Points, in no order, along strands that fork and pass close to each other.
(in the rows, 128 means zero)
Two points are linked if the straight distance between their rows is under 46.2. Some points are linked to none.
bot: [ 88 141  85 116 107 189 124 134 103]
zam: [137 118 179 173 164  79 168 144 140]
Fego: [ 90 139 139 132 119  92 142 178 123]
gil: [ 72 140 113 160 124 154 137 189 172]
fezu: [133  78 137 188 165 140 185 154 117]
mik: [107 161 100 113 101 189 124 128 112]
Dozop: [105 146 104 130 104 147 137 150 133]
regad: [171 166 156 100 105 108 102  85 138]
kepo: [131 186 147 108 106 118  92 101 163]
sipe: [ 80 110  96  98 141 163 109 116  66]
labot: [180  63 108 104 111 142 104  87 161]
seka: [ 91 126  79 113 121 177 115 130 100]
Gegun: [101 152 110 159 108 160 141 170 178]
gipi: [124 121 148 166 154  71 137 148 168]
bik: [200 124 145 122 104 128 111  91 179]
Todur: [122 128 177 129 150  80 166 140  72]
mur: [131 105 162 150 154 114 190 150  79]
suzal: [110 134 101  91 110 111 131 122  61]
non: [ 88 108 113 107 162 159 116 111  73]
Zokek: [157 151 131 150 113 147 125 127 182]
zug: [170 117 109 120 110 128 114 107 138]
gemi: [138 116 176 149 152  95 184 142  77]
Kele: [119 196 160 120 101 125 124 137 153]
Sor: [112 194 151 110 106 133 110 123 158]
pepus: [172 156 134 152 107  97 136 131 171]
lebik: [143 121  91 104 117 137 110 106  99]
vab: [156 102 106 124 125 112 115 109 141]
Saza: [159  59 100 103 125 152  98  98 151]
givo: [106 176 117  95  95 179 125 123  93]
bodi: [171 130 112 102 106  87 125 101  93]
vuv: [114 139  95 120 107 141 131 134 115]
Taba: [110  91 134 125 173 186 127 101  81]
tof: [119 121 114 125 133 100 127 127 109]
Vatu: [ 92  91 120 144 182 202 102 119 143]
rosum: [105  93 131 159 178 207 142 124 117]
vek: [126  81 138 176 160 121 193 168  99]
dig: [138 168 116  99  93 140 130 112  95]
biti: [157 146 138  90 109 153  73  85 161]
viga: [201 103 131 119 107 132 115  93 172]
nirir: [178 163 161 119 107 108 103  94 166]
Saru: [144 145 118 164 116 147 129 142 191]
sut: [154 158 136 143 100  60 151 154 135]
vena: [132 109 114 131 136 106 115 117 133]
zizus: [160 131 116 157 115 106 129 134 169]
repov: [113  82  89 134 159 190  90 117 157]
kanu: [144 179 146  98 105 119  96  92 142]
mefe: [ 80 127 115 144 130 122 130 168 148]
rekof: [ 83 138 155 117 126  89 139 198 100]
rovig: [119 132 163 122 135  46 148 154  96]
bedu: [104  99 129 114 168 164 118 103  79]
kemi: [117 159 117 164 116 153 140 159 185]
dape: [ 91 141 139  91 118  78 140 157  60]
nobe: [112 123 129 119 141  87 135 127  95]
badob: [ 94 122  82 100 125 152 113 120  74]
Zutil: [107  95 140 167 179 158 116 128 170]
kisid: [136  96 152 140 174 135 144 102  93]
Vika: [191  74 115 112 112 137 109  96 175]
lidu: [173 142 125 110 104 145 113  96 132]
Vefuf: [163 148 133  96 105 160  96  86 136]
dosap: [ 87 134 131 138 133 106 138 168 136]
fot: [112 164 121 136 102 141 145 160 138]
pur: [158 112 118 161 129 105 123 129 180]
kinis: [120 119  93  92 121 114 114 107  62]
Gotu: [165 142 145 108 116 159  87  91 191]
sazo: [129 127 173 169 162  60 151 144 156]
fipa: [ 95  91 129 158 185 204 124 120 138]
dedu: [128  90 140 164 155 112 195 165  75]
Navuz: [ 92  82 100 133 171 198  92 117 145]
las: [156  50 127 126 155 132  98  99 179]
Bifif: [ 88 140 150 103 125  87 139 174  83]
zubi: [166 154 147 145 116 134 116 111 185]
gele: [ 93 128 121  91 127  93 132 129  55]
Fugok: [187 143 156 130 113 118 110  98 185]
Vebo: [110  81 129 141 179 210 131 109  96]
pige: [ 66 128 122 152 135 142 133 186 158]
tise: [140 108 128 166 151  93 126 141 181]
fifen: [113 128 159 113 142  71 149 140  85]
filu: [122 184 129  90  93 154 123 107  90]
tas: [120 102 101  88 141 122 107  93  60]
Vitu: [127 138 141 126 117  43 145 154 110]
vuso: [129 153 100 108  94 128 134 126  96]
mati: [164 164 141 152  99  83 152 141 159]
sokom: [140 142 131 136 112  50 150 152 130]
pum: [121 184 143 134  97 138 145 152 153]

A fork is a point with three links, a tip a point with one. Leave the first point through the second and follow the links. Name the first fork or tip that comes.
Saza, labot -> Fugok
vena, tof -> fifen
bedu, Taba -> repov
gemi, mur -> fezu
dape, gele -> tas
Fugok, bik -> Saza
zizus, pur -> zam
